A landscape with many valleys, sampled at points; each row gives a point and its height.
A ball rolls from a point to the lowest of its 2 nearest points, and stops where none of them is lower. Distance is the straight distance between rows; heights are no part of it.
Z_706 height 702: [ 38  18  21  10 -32  15  -6  76   3  16   7   5 -40   4  -3   5 -21  28
 -24  44  -7]
Z_727 height 671: [-31 -57  -6  27  44   6  37  24  13  -3 -52 -11 -14  -8  15  10  37  -3
 -30 -16  30]
Z_362 height 614: [ 54  38   5 -18  37  -4  42 -57 -17  33 -28  -1  28 -36  24 -38   2 -11
   3  -9 -37]
Z_173 height 584: [ 18 -31 -24 -17 -30 -21   4  10 -59 -19  10  15 -27   2  78 -25 -24  45
   9  -4 -46]
Z_425 height 512: [-36  41   3  -9 -15  27 -48 -85 -11   6  16  -2  12  11  42  -5   4  27
  16   2  -1]
Z_288 height 237: [ 10  17  27   0 -22  22 -36 -16 -15   1  13 -33  30 -21  -2  20 -28  -5
  43  19  -1]
Z_343 height 412: [ 40  38  11  -8  10 -13 -13 -67 -39  47  14  21  21 -24  43  -2  -1   6
   9  -3 -14]
Z_922 height 77: [ 29   1 -13  19  53 -44 -31   6  -9  17  26  45  -8  21  22  35  39  -8
 -20 -30  71]
Z_857 height 636: [ 50 -13   6   8  46 -16  34 -40 -25  29 -47   1   7 -37  49 -18  18   1
 -14 -25 -22]
Z_828 height 752: [ -2  -1  -8  31 -21 -26 -33  17  20  23  30  33 -44  47  17  11   0  26
 -23  -6  25]
Z_210 height 608: [ 16 -11  19   2  19  -3  67  33   8  10 -24 -27  13 -18 -39 -27   8  14
 -28  -3 -27]
Z_197 height 773: [ 42 -12 -23  25   9 -59 -22 -32   6  36  21  37 -25  25  19  -7   9  -7
  -6 -22  15]
Z_315 height 396: [-16  17  23  -7  47  19  10 -43  -4 -26 -19 -34  51  -2   2   6  -6 -13
  12 -21  25]
Z_167 height 559: [-36   0 -26 -22 -32   3 -33 -59 -38   8   9  43  -3  -1  78 -10  -4  34
   2  -9 -33]
Z_790 height 258: [-55 -48 -12  25 -52  28 -43  63   1 -20  14 -26  -6   9  11  43 -24   8
  47  -7  24]
Z_597 height 885: [ 50 -14 -18 -20 -36 -34   9  -1  15   5 -10   1 -44 -23 -27 -63 -28  -3
   2  32 -83]
Z_491 height 173: [-33 -54  -7  25  -9  -3 -56  23   3 -27  11 -16   0   8   9  47 -10 -26
  41 -10  57]
Z_589 height 524: [  7 -56 -42  25   3 -41 -15  51 -40  18  34  40 -32   6  46  20 -16   9
   8 -29  18]
Z_205 height 398: [  1 -32  22  28 -18   7  10  76   8  -5   0 -30  -3 -15 -57  31 -14  -3
  10   9  14]
Z_835 height 832: [ -5  14 -33 -17  11 -27  46 -41  49 -16   5  12  20  23 -79 -36   8 -45
  24 -47  -4]
Z_83 height 675: [ 43  34  28 -11 -35  32 -34  58 -32  27  39  14 -21   0  35  20 -31  39
 -16  35  -8]
Z_156 height 804: [-22 -44 -40  13 -15 -23   9   3  15  -2 -29   6   1 -32 -50   9  11 -46
  22 -10 -17]
Z_640 height 537: [-53  11  -2  -5 -27  34 -54 -36 -46  13  22  11   8   4  76  25  -4  38
  20 -11  -8]
Z_346 height 328: [ 46  -9  22  15  21  16  11  61 -39  10 -29   6 -15 -33  47  27  20   0
 -42   9  20]
Z_968 height 309: [-28  22  21 -30 -26  48 -42 -45 -42 -12  -3 -29  40 -41  26  15 -17  -2
  41  19 -18]
Z_198 height 345: [-37   7  21  11  -1  30 -42  32  -5 -20   2  12 -12  31  36  44  26  23
 -22   9  55]
Z_176 height 552: [ 23  69 -16 -40  14   4  37 -71  13   6  -4   9  27  -8 -36 -55 -13 -33
  31 -20 -30]
Z_671 height 273: [ 62   9  26  13  30 -38 -36  15  -4 -20  23  -8  31   8   2  52 -17 -47
  11   0  73]
Z_200 height 739: [-15  -7 -19  23 -30  -2 -15   6  26  14   2  -6 -40  22  -2  -8 -19  27
   1  11 -12]
Z_175 height 399: [-60   6  14 -32 -17  29   3 -44   0 -35   7 -38  62 -14 -32  -2 -17 -16
  29  15 -23]
Z_627 height 863: [ 16 -50  -4  22 -12 -28  62  44  31  13   8 -22 -19 -26 -76 -38  -9  -4
  -8   8 -46]
Z_472 height 452: [-24  -5  29   2 -17  27   3  27   7 -10  16 -51  16  -9 -49  16 -21  11
  14  19  -9]
Z_802 height 684: [-20 -41 -16  42  22 -19  31   2  34   5 -30   0 -22   7 -21 -15  25  -3
 -17 -24   9]
Z_601 height 893: [  9 -12 -33 -39 -31 -46   4 -22   7 -19 -40  15 -34 -34  -2 -61  -1  -1
  -7  13 -70]
Z_726 height 906: [ -6   1  11 -14  24 -13  39 -26  36  -4 -33 -18 -27  19 -11 -76   4  40
 -44   5 -50]
Z_962 height 441: [-82   3   9 -21  -8  25   8 -51  36 -56  25 -35  43  33 -51 -15 -12   4
   6  -3   0]
Z_294 height 350: [ 43  48  51  -8  26  15 -21 -28 -54  29   4 -11  42 -19  49  20  -8  13
   4  -1  14]
Z_740 height 453: [ 41   6 -20   3 -29 -24 -14 -31 -17  39   9  32  -4 -20  22  -9  -6 -13
  25  -4 -29]
Z_304 height 851: [  9 -28 -11   7  -3 -29  85  18  52   2  13 -13   5   9 -93 -39   5 -18
 -12 -28 -29]
Z_949 height 583: [ 48  74   0 -29  29   3  19 -74 -22   4 -17   4  44 -35   1 -32 -10 -44
  39 -22 -14]
Z_255 height 486: [  6 -63 -32  19  18 -21  -5  85 -49 -14  11  36 -29   4  78  18  -3  16
 -32 -25  42]
Z_777 height 440: [  4 -35  -8  10   6  14  -9  87 -42 -23   7  49 -37   2  63  50  31   3
 -31   5  53]
Z_420 height 174: [ 30  11  13  17  34 -44 -59  12  -5 -12  43  24  14  38  10  52  21 -24
 -12  -2  89]
Z_507 height 332: [ 12 -34  -6  38  -2  -9   4  76   7  -1 -18   0 -34  -6 -15  29   7  -9
 -15   9  47]
Z_967 height 292: [-28  -7  16  17  26  11 -20  14   7 -17 -22 -20   7  14   2  32  22   0
  -9  -4  50]
Z_720 height 794: [  9 -43 -55  20  12 -54  -8   0  10  -2 -18  24   2 -38 -25  27  33 -63
  32 -24  16]
Z_431 height 572: [-33  10  48 -45  -4  41  30  35  25 -71  24 -33  55  46 -44  21 -29 -16
 -43  28  20]
Z_571 height 655: [  2 -15   9  14  40   1  18   1 -16  17 -45 -14   9 -19  33  10  27   4
 -14 -20   9]
Z_250 height 723: [-12  20  13  12 -31  33 -17  52  34   8  10 -14 -43  27 -26  -6 -17  39
 -20  45  -1]
Z_826 height 841: [ -2  -2 -15   7  30 -27  60 -16  64   9  -6   3  -2  36 -63 -49  14 -11
 -14 -44  -7]
Z_132 height 523: [  7  62 -20 -21 -17  -3   3 -64  36  25   9   7  -4  13 -35 -53 -15  -8
  30  19 -36]
Z_328 height 481: [ 37 -33 -11  17 -21 -39   0  19  -9  -2  -4  -5  19 -54 -50  30  -6 -75
  58   1  -2]
Z_136 height 255: [ 37 -11  19  16   5  15  27  64  -5 -10 -16  33 -48  -2  17  30  32 -12
 -35  23  23]
Z_965 height 571: [ 24 -11   4 -27   6  15  84   4  -5  11  -2 -39  53 -38 -59 -37   0  -2
  -9 -14 -58]
Z_609 height 899: [-14 -32 -11  -2  -6 -18  30 -28  21  -5 -32  -5 -35 -15   0 -43   7  19
 -12   4 -53]
Z_642 height 532: [  1  15  13 -20  19  27  46 -21 -15  14 -14 -29  44 -47 -21 -17   0  -2
  12   4 -43]
Z_292 height 460: [ -7  78  22 -17  44  24 -23 -53   4   4   0  16  14  45  52  -3  32  31
 -39  -9  39]
Z_286 height 562: [-13  -1 -21 -22  -9 -13  -7 -76 -18  -1 -29  22 -16 -16  66 -39  14  22
 -17   0 -48]
Z_993 height 362: [ 53  22  38  11   2 -19 -14  37  11   1  15 -28  21   6 -37  22 -30 -30
  16   9  47]
Z_995 height 493: [-28   8  30 -13  10  44  16  12  -9  17 -11 -45  25 -22  -8  -2 -10  32
   0  18 -22]
Z_940 height 489: [-31  55   5   1  13  17 -19 -59  21  14  -7  -4  -4  35  23 -13  17  39
 -20   0   3]
Z_807 height 544: [  5  42 -17 -17   0  -6  -1 -80  14  17 -20  21  -5  -2  16 -48   9   9
   3  11 -48]
Z_896 height 635: [ 35   8  21   2  12   2  32  32  10  11 -28 -11 -30  -4   2 -21  -1  22
 -46  14 -14]
Z_331 height 229: [-15  -6  10  12  45  23  11  35   9 -37 -29  26 -13   9  12  39  60 -19
 -31  10  54]
Z_327 height 267: [ 30  59  20  -6  18  -5 -35  -2   5 -25  21  28  -2  54  13  44  18 -23
 -16  15  63]
Z_554 height 553: [ 22 -37 -20   7  -8 -33 -10   5 -38  19  11  26 -25   3  64  -6 -13  18
  -8 -31  -5]
Z_256 height 470: [-70  30  -5 -15 -10  33   4 -49  53 -14  25 -23  16  51 -63 -35  -7  33
   6  12 -15]
Z_674 height 497: [-14  51  -1  -8  -3  16  -8 -32  51  17  23 -20  -6  45 -56 -31 -12  16
  19  14 -17]
Z_21 height 404: [ -5 -37 -25  -1 -58  31  10  71 -20  -3   3 -21 -22 -33  15   0 -53  16
  40  22 -55]
Z_840 height 823: [-45  -4 -40 -12 -22 -32  36 -31  47 -11 -14  19   7   1 -71 -35  22 -36
  -1 -13 -31]
Z_53 height 159: [ 15  -8  -7  17  45  -6 -16  24  -3 -12   5  53 -27  16  35  45  64 -10
 -45  -5  64]
Z_129 height 488: [ 30   3 -15   1 -40 -21 -21  -9  -7  14   4  12  14 -45 -20  16 -15 -51
  46  12 -22]
Z_861 height 424: [-33  41  15  -5  70  24   0 -56  -3 -17 -39  -4  34  26  44   2  32  16
 -30 -33  47]
Z_890 height 91: [-39 -38 -27  12 -44 -18 -59 -10  17 -33  10   4  -2   3 -27  38  -2 -43
  51   0  26]
Z_804 height 814: [-75 -24 -48 -21 -48 -28  14   2  21 -20 -31  14  12 -30 -54 -12  21 -37
  -1  -3 -32]
Z_530 height 135: [  5   7  19   6 -59  27 -57  21 -18   6  45 -26   4  -3   0  35 -49  10
  50  27  -2]
Z_91 height 333: [-63 -51 -19   9 -61  39  -3  70 -10 -14   6 -30  -3 -23  -9  19 -34   0
  50   8 -25]
Z_233 height 763: [  7 -19 -22  15 -14 -60 -30 -20  -1  29  46  56 -49  47  36 -17 -16  29
 -11 -16  -5]
Z_251 height 348: [ -1  -3   0  11  31 -12 -28 -51  -6 -10  -1  -2  23   4  18  20   8 -20
  25 -17  42]
Z_633 height 912: [-13   4  -6 -32   5   7  51 -32  44  16   6 -18  -5  24 -50 -89  -1  32
 -32  23 -69]
Z_753 height 356: [-48  24  -2 -23 -21  40 -17 -51  -5   3  -7 -16  22 -26  -2 -10  -3   5
  21  25 -41]
Z_183 height 168: [ -2 -20 -35  19 -41 -39 -59 -15  12   8  37  25 -18  24 -13  28  -4 -24
  46 -10  24]
Z_915 height 394: [-29 -21  15   8   0  43 -29  53 -24 -39  16  45 -34  21  55  74  39  -6
 -18  18  66]
Z_859 height 386: [  5   9  -6   9  70 -12 -24 -36 -12  -2 -19   5  22   7  44  25  38  -3
 -19 -32  55]
Z_785 height 645: [  7  21  24 -22 -25   7 -28  52 -61  25  48  40 -27  25  67   6 -32  50
 -38  20   0]
Z_574 height 875: [ 54 -32   7  11 -19 -16  32  40  20  14   2 -24 -42 -19 -46 -50 -40  15
  -1  24 -56]
Z_621 height 457: [-30 -22   0 -14 -31  56   2  24 -20   6  -9 -33   1 -39   1  -7 -30  20
  18  28 -56]
Z_710 height 433: [ 68  -8  20  21   0 -34  13  16   9   6  12 -18  22 -21 -66  28 -21 -53
  48 -10  16]
Z_770 height 257: [ 53  38  42  -1  26  17   4  26 -40  18 -23 -17  19 -29  34  33  13   3
 -17   7  20]
Z_557 height 442: [-13  49  29 -29  54  29  33 -26  16 -27 -28 -21  35  31 -26 -12  -1  -2
 -22 -32  24]
Z_79 height 616: [-13 -13  -9  -8 -33  14 -22  29 -47   5  25  12 -23  17  76  -4 -35  57
  -9  11 -19]
Z_975 height 485: [-29  32  28 -23  22  41  51   8  25 -13  -8 -30  26  16 -45 -21  10  26
 -44  -9  -3]
Z_985 height 784: [ 48 -29 -32  37  27 -52  -4 -14  15  28   4  23 -12 -12 -14   3  19 -40
  23 -27  23]
Z_914 height 528: [-42  13  39 -17   8  52  45  51  17 -45  -1 -26  18  17 -50  10  14   0
 -43  25  13]

Where does a ball stop that starts at each point below?
Z_197 -> Z_922
Z_965 -> Z_136
Z_627 -> Z_922
Z_785 -> Z_922
Z_167 -> Z_251
Z_802 -> Z_530

Call two points neighbours if one is among the 2 nearest of the other. Go from one point of each pair to the other, from neighbour to neighbour, staying as low as possible. Name the highest point that can't be avoided.
Z_251, Z_136 -> Z_286
Z_530, Z_890 -> Z_995
Z_922, Z_136 -> Z_129
Z_136, Z_770 -> Z_346
Z_136, Z_530 -> Z_472
